Each row is a point on a tangle of strands that fork and nearly touch. The rows are in no order.
Points whose rows are less than 66.3 apart are linked; no others are. Some points are linked to none.
j470: -53, 10, -14, 22, 18, -11, 41, 1, -44, 24, 0, 11, -29, 16, -25, 4, -4, 30, -18, 23
j636: 1, 17, -25, -26, -14, -14, 23, 6, 15, 43, -7, 4, 3, 23, -19, 12, 6, -8, -18, -9
j156: -2, 4, -26, -24, -31, 5, 11, 5, 1, 50, 5, -11, -9, 8, -24, 5, 8, -23, -26, -18
j348: 41, -31, -2, 14, -26, 15, -15, 24, -5, -42, -1, -27, 3, -6, -10, -37, 16, 23, 37, -40
j655: 11, -11, 12, -40, -17, -6, -7, 7, 31, 9, -7, 11, -23, 4, -17, -7, -12, -10, 21, 20
j659: -36, 4, 42, -18, 0, 6, -11, 0, 29, -31, -6, 5, -11, 0, 9, 2, 4, 0, 22, 40
j158: 18, -19, 40, 2, -1, 3, -29, 4, 21, -47, -10, -7, 8, 10, 19, -15, 4, -4, 31, 11
j501: 50, -16, 21, 0, -9, 7, -27, 11, 6, -23, 7, -8, 5, 19, 16, -23, -8, 4, 16, -42
j806: -32, 18, 13, -7, -7, -2, -14, 21, 24, -34, -26, -8, 0, 10, -6, 14, 28, -1, 18, 32
j672: -31, 19, -25, 19, -7, -1, 24, -20, 4, 29, -1, 5, 24, 52, -10, 24, 29, 16, -28, -10
j906: 1, -5, 7, 2, -1, -14, -10, 14, -6, 5, 26, -2, 5, 12, 26, -9, -32, 1, 9, -3
j155: 38, -17, -18, -1, -19, 27, -1, 23, 0, -14, 21, -39, 11, -6, 11, -17, 13, 4, -4, -49
j369: 9, -25, 7, -10, -36, 10, -23, 7, 10, 9, -2, -3, -23, -2, -23, -21, -6, -10, 18, -2
j97: 16, 6, -16, -52, 15, -9, 2, -8, 40, -38, -35, 29, -5, -22, -7, 19, 25, 2, 24, 41
j519: 1, -13, 39, 9, 35, -16, -3, -28, -1, 5, 9, 24, -10, -6, 17, -15, -48, -14, -1, 9
j897: -5, -23, -19, 23, 28, -16, 14, -1, -45, 10, 24, -2, -8, -5, -3, -25, -40, 6, -23, 3
j571: 20, -24, -14, 27, -1, 44, 2, 15, -23, 21, 59, -28, 6, -21, 47, -25, 1, 4, -17, -48
j65: -11, 13, -21, -1, 38, -41, 30, 10, -25, 4, -11, 17, 22, -9, -10, 13, -23, 22, -19, 23
j182: -44, 28, 22, -14, -5, -3, 33, -2, 9, 20, -4, 14, -23, 8, -7, 28, -3, 10, 2, 29
j509: -5, 15, -3, -2, 39, -38, 7, 2, -6, -21, -4, 24, 16, -12, 23, 8, -29, 15, -3, 29
j948: -49, 5, -28, 40, 5, -5, 27, 14, -43, 19, 24, -2, -11, 7, -17, 5, -3, 13, -23, 6
j274: 29, -21, 43, 29, 4, 9, -34, -9, -7, 25, 30, 14, -18, 18, 18, -31, -10, -10, 7, -49
j579: -25, 34, -22, 24, 25, -27, 6, 10, -23, -9, -14, 4, 27, 18, 20, 31, 11, 11, -5, 25
j244: -12, 38, -17, 21, -9, -9, -11, 3, 1, -7, -25, -5, 30, 43, -10, 29, 42, 7, -13, 4
j247: -5, -9, 5, 5, -32, 12, -26, 19, 4, 12, 9, -17, -8, -5, -16, -15, -7, -6, 3, -12
j936: 3, -22, 35, 27, 8, 4, -36, -16, -29, 35, 38, 20, -23, 8, 8, -20, -26, -13, 6, -20
j649: -25, 8, 33, 2, 18, -8, -13, 3, 13, -31, 12, 9, 4, 8, 38, 8, -11, -2, 20, 42
j174: 0, 26, -17, -33, 5, -27, 20, -6, 24, 33, -30, 30, 18, 20, -23, 32, 9, 7, -18, 7
j322: -10, 7, -44, 23, -19, 15, 12, -14, 15, 26, 3, -16, 17, 45, -5, 12, 41, 0, -33, -20
j134: 17, -22, -19, 24, -33, 13, -12, 26, 0, -30, -7, -23, 2, -17, -22, -30, 23, 21, 35, -30
j326: -33, 6, -21, 33, 1, 10, 10, 10, -39, 22, 30, -19, 6, -17, -3, -4, -7, -3, -23, -3
j428: 8, -11, 47, 30, 33, -14, -9, -18, -3, -5, 2, 7, 6, 2, 28, -17, -36, -4, -1, -4
j551: -25, 1, -3, 1, -28, 19, -17, -3, -31, 43, 28, -3, -28, -7, -25, 22, -13, -15, -11, -8
j664: -8, -12, -45, 16, 7, -6, 45, 7, -18, 35, 20, -15, 21, -8, 12, 7, 16, -20, -47, -20
j132: 32, 27, -31, -24, 0, -20, 6, -1, 18, 12, -43, 20, 31, 27, -21, 25, 33, 9, -11, -1
j540: 32, 19, -44, -16, -10, -17, 2, -4, 3, -1, -47, -10, 35, 31, -16, 24, 47, 2, -8, -22
j39: 8, -14, 41, 44, 17, -3, -17, -10, -28, -5, 20, -9, 9, -1, 28, -22, -38, -8, -6, -31
j338: 31, -15, -20, 5, -24, 48, 1, 20, 0, -4, 17, -43, 7, -34, 16, -24, 20, 2, -20, -55
j354: -17, -15, 43, -4, -2, 18, -25, 2, 27, -39, -3, -3, -8, -5, 3, -17, 11, -8, 30, 31
j805: -35, 25, -13, 17, 0, -10, 35, -19, -15, 37, -15, 15, 23, 34, -21, 22, 18, 13, -38, 1
j616: -1, -2, 25, -2, 37, -27, 14, -27, 21, -1, 8, 42, -9, -20, 16, -6, -48, -9, -5, 28
j133: 17, -9, 23, 29, -16, 36, -27, 13, -12, -5, 30, -32, 14, -7, 30, -30, -3, 17, -8, -40
j16: 2, 4, 23, -27, 44, -7, 2, -46, 56, -37, 6, 39, 2, -22, 30, -1, -12, -7, -3, 33
j307: 5, 1, 22, -7, 57, -19, 11, -39, 33, -25, 9, 46, -1, -16, 39, 1, -27, -7, -8, 33
j959: 30, -20, 19, -31, 20, 1, -18, -21, 52, -37, -5, 34, -18, 2, 24, -20, 6, -18, 37, 19
j705: -5, -11, 31, 49, -3, 22, -29, -8, -25, 7, 43, -18, 5, -20, 25, -24, -19, 6, -10, -30
j554: 0, 12, -23, 14, -28, 5, -2, 13, 5, 2, -19, -36, 12, 6, -23, -3, 33, 2, -11, -25
j150: 14, -9, -36, 20, -31, 4, -3, 16, 4, -16, -24, -30, 6, -10, -35, -17, 32, 5, 13, -23
j734: 39, -17, 10, -32, 20, -3, -10, -17, 38, -56, -26, 18, -11, -3, 12, -13, 13, -11, 35, 22
j398: 34, 4, -12, -42, 17, -1, -18, -5, 24, -62, -40, 16, 5, -16, 10, 8, 18, -6, 42, 34
j362: 12, -31, -27, 17, 20, -18, 28, 4, -43, 10, 34, -7, 6, -11, 15, -22, -34, -8, -22, -15
j569: 59, 3, 18, -28, 18, -16, -8, -6, 4, -37, -35, -1, 24, -7, 28, 11, -19, 3, 7, -2
j921: -24, -12, 29, 18, 14, 4, -7, -26, -47, 15, 21, 9, -19, -18, -7, -3, -48, -11, -9, 17
j611: 52, 12, -30, -31, 2, -15, 6, 16, -12, -8, -12, -9, 30, 7, 18, 18, 6, 1, -8, -26
j181: 19, -28, -23, 26, 12, 14, 18, 11, -30, 8, 54, -22, 5, -13, 37, -21, -15, -3, -17, -34
j829: 49, 25, -12, -39, 15, -24, -12, 6, -2, -23, -31, 3, 19, 1, 26, 23, -2, 2, 11, 2
j17: -19, -17, 0, 17, 23, -12, 6, -11, -46, 8, 22, 12, -19, -8, -13, -13, -50, -4, -17, 20
j26: 25, -10, 37, -27, 21, -6, -17, -12, 45, -7, 15, 36, -17, 14, 24, -6, -18, -9, 25, 15
j208: 4, 5, 21, -47, 18, -11, 3, -30, 48, -19, -14, 36, -4, -29, 7, -1, -19, -9, -7, 34
j67: 26, 9, -31, -20, -6, -16, 20, 14, -6, 10, -2, -17, 32, 9, 16, 11, 9, -4, -26, -25
j718: 22, -18, -20, 10, -20, 63, -20, 9, -9, 23, 27, -40, 0, -49, 9, -14, 23, -6, -15, -46
j521: 35, -26, 37, 14, -6, 3, -27, 0, 7, 2, 14, -2, -11, 17, 12, -27, -13, -3, 14, -27
j555: -13, -23, 7, -13, -19, -2, 11, 7, 25, -39, -35, 4, -16, -13, -35, -16, 12, -8, 48, 24
j583: -14, 9, -2, 13, -18, -5, -6, 16, 16, -37, -39, -21, 5, 6, -24, 3, 35, 4, 22, 11
j416: 3, -12, -17, 18, -27, 57, -35, 8, -13, 29, 32, -30, -8, -37, -11, -17, 17, 1, -1, -31
j415: -29, 16, -21, 23, -28, 22, 6, 3, 7, 30, 8, -28, 1, 15, -18, 9, 36, 0, -17, -13
j108: -40, -4, 42, 3, -5, 9, -11, -16, -30, 27, 22, 14, -29, -15, -7, 10, -34, -10, 5, 23
j363: 24, -8, 13, -33, 0, -18, -13, 2, 36, 6, -1, 13, -9, 7, 6, -2, -25, -9, 16, 10
j870: -28, 15, -14, 29, -33, 41, -8, -3, -4, 41, 8, -23, -15, 1, -33, 14, 35, -4, -17, -22
j599: -18, 45, -17, 19, 20, -23, 4, -5, -16, -2, -25, 13, 46, 32, 8, 47, 26, 17, -16, 12
j438: -17, 6, 14, 13, 45, -26, -1, -1, -6, -40, 6, 22, 4, 7, 39, 4, -28, 10, 15, 44
j461: -12, 5, -42, 4, 20, -30, 43, 3, -25, 26, 14, 10, 26, 8, 0, 2, 2, -3, -33, -10
j669: -34, 13, 30, -23, -22, 8, 8, -1, 6, 25, -8, 9, -34, -5, -26, 21, -6, -3, 6, 24
j23: 2, -33, 4, 1, -14, -5, -1, 7, 12, -43, -22, -4, -11, -9, -22, -26, 15, -2, 57, 7
j793: 14, -5, -40, -2, -13, 5, 26, 14, -3, 25, 12, -25, 20, -1, 14, 9, 17, -16, -38, -35
j401: -12, 37, 5, -20, 17, -19, -3, -2, 18, -20, -37, 19, 24, -9, 8, 36, 17, 11, 2, 38
j200: 17, 6, -7, -54, 6, -9, 0, -14, 57, -24, -18, 33, -11, -22, -6, 4, 0, 0, 19, 36
j612: -30, 6, 25, -17, -25, 12, 6, 5, 22, 8, -25, -1, -41, 1, -35, 7, 15, -2, 18, 29
j18: 20, 9, -9, -30, -11, -18, -1, 8, 19, -14, -40, -6, 12, -4, -17, 2, 6, -1, 5, 3
j177: -50, 25, 22, -14, 18, 4, 46, -14, -16, 22, -4, 24, -46, -8, -1, 31, -15, 21, 11, 38
j702: -25, 23, -16, 5, 24, -30, 36, 1, -18, 26, -11, 17, 20, 10, -16, 16, -6, 15, -28, 15
j607: -20, 4, -14, 12, -31, 55, -35, 1, -12, 36, 23, -22, -14, -26, -29, 3, 24, -6, -6, -22
j526: -33, -10, 14, -7, -28, 12, 12, 2, 22, -12, -39, 1, -25, -5, -49, -7, 22, 0, 27, 24
j8: -33, 1, 30, -1, -26, 20, -12, -10, -28, 24, 12, -2, -34, -9, -21, 24, -17, -12, -5, 9
j851: -2, -11, -19, -11, -27, 12, -4, -2, -27, 52, 25, -11, -13, -9, -15, 6, -14, -26, -26, -25
j246: -51, 20, 7, 3, 29, -6, 51, -1, -34, 21, 3, 21, -41, 10, -21, 13, -17, 27, 0, 39
j151: -18, -6, -5, 32, -7, 18, -14, 2, -33, 15, 38, -30, 5, -22, 6, -10, -14, -3, -10, -20
j904: 47, -15, -6, -17, -16, 4, -4, 21, 1, -7, 22, -23, 7, 12, 26, -19, -8, 0, 4, -45
j192: -5, 25, -20, 16, -17, -8, -16, 9, 14, -23, -42, -11, 18, 36, -18, 24, 54, 8, 13, 9
j998: 63, -12, 15, -19, -4, -8, -8, 2, 6, -51, -38, -5, 6, 1, 1, -12, -10, 4, 24, -15

Follow the links from the first point to the second, and from the first to the third. Name the last point that the two ways share.
j636; j151; j362 => j8
j67; j438; j415 => j702
j307; j551; j526 => j669
j897; j151; j636 => j8
j134; j354; j521 => j415

A fork is a point with three links, a tip a point with one. Leave the first point through the second and follow the links. Name the first fork or tip that comes.
j182; j177 => j705
j571; j181 => j8
j326; j948 => j669
j998; j569 => j702
j870; j607 => j936

A fork is a point with three links. Follow the links from the first point to the second and name the forks in between, in order.
j97; j326 => j705
j108; j540 => j8
j67; j134 => j702 > j415
j555; j156 => j669 > j8
j551; j246 => j8 > j669
j65; j67 => j702
j611; j806 => j702 > j659

Name the points in between on the shortest way along the links from the first point to the second, in order.
j354; j607 => j659 > j649 > j438 > j509 > j65 > j702 > j805 > j672 > j322 > j415 > j870
j174; j8 => j636 > j156 > j851 > j551
j904; j322 => j155 > j338 > j718 > j416 > j607 > j870 > j415
j151; j108 => j326 > j948 > j470 > j246 > j177 > j182 > j669 > j8
j734; j39 => j398 > j97 > j200 > j208 > j16 > j307 > j616 > j519 > j428
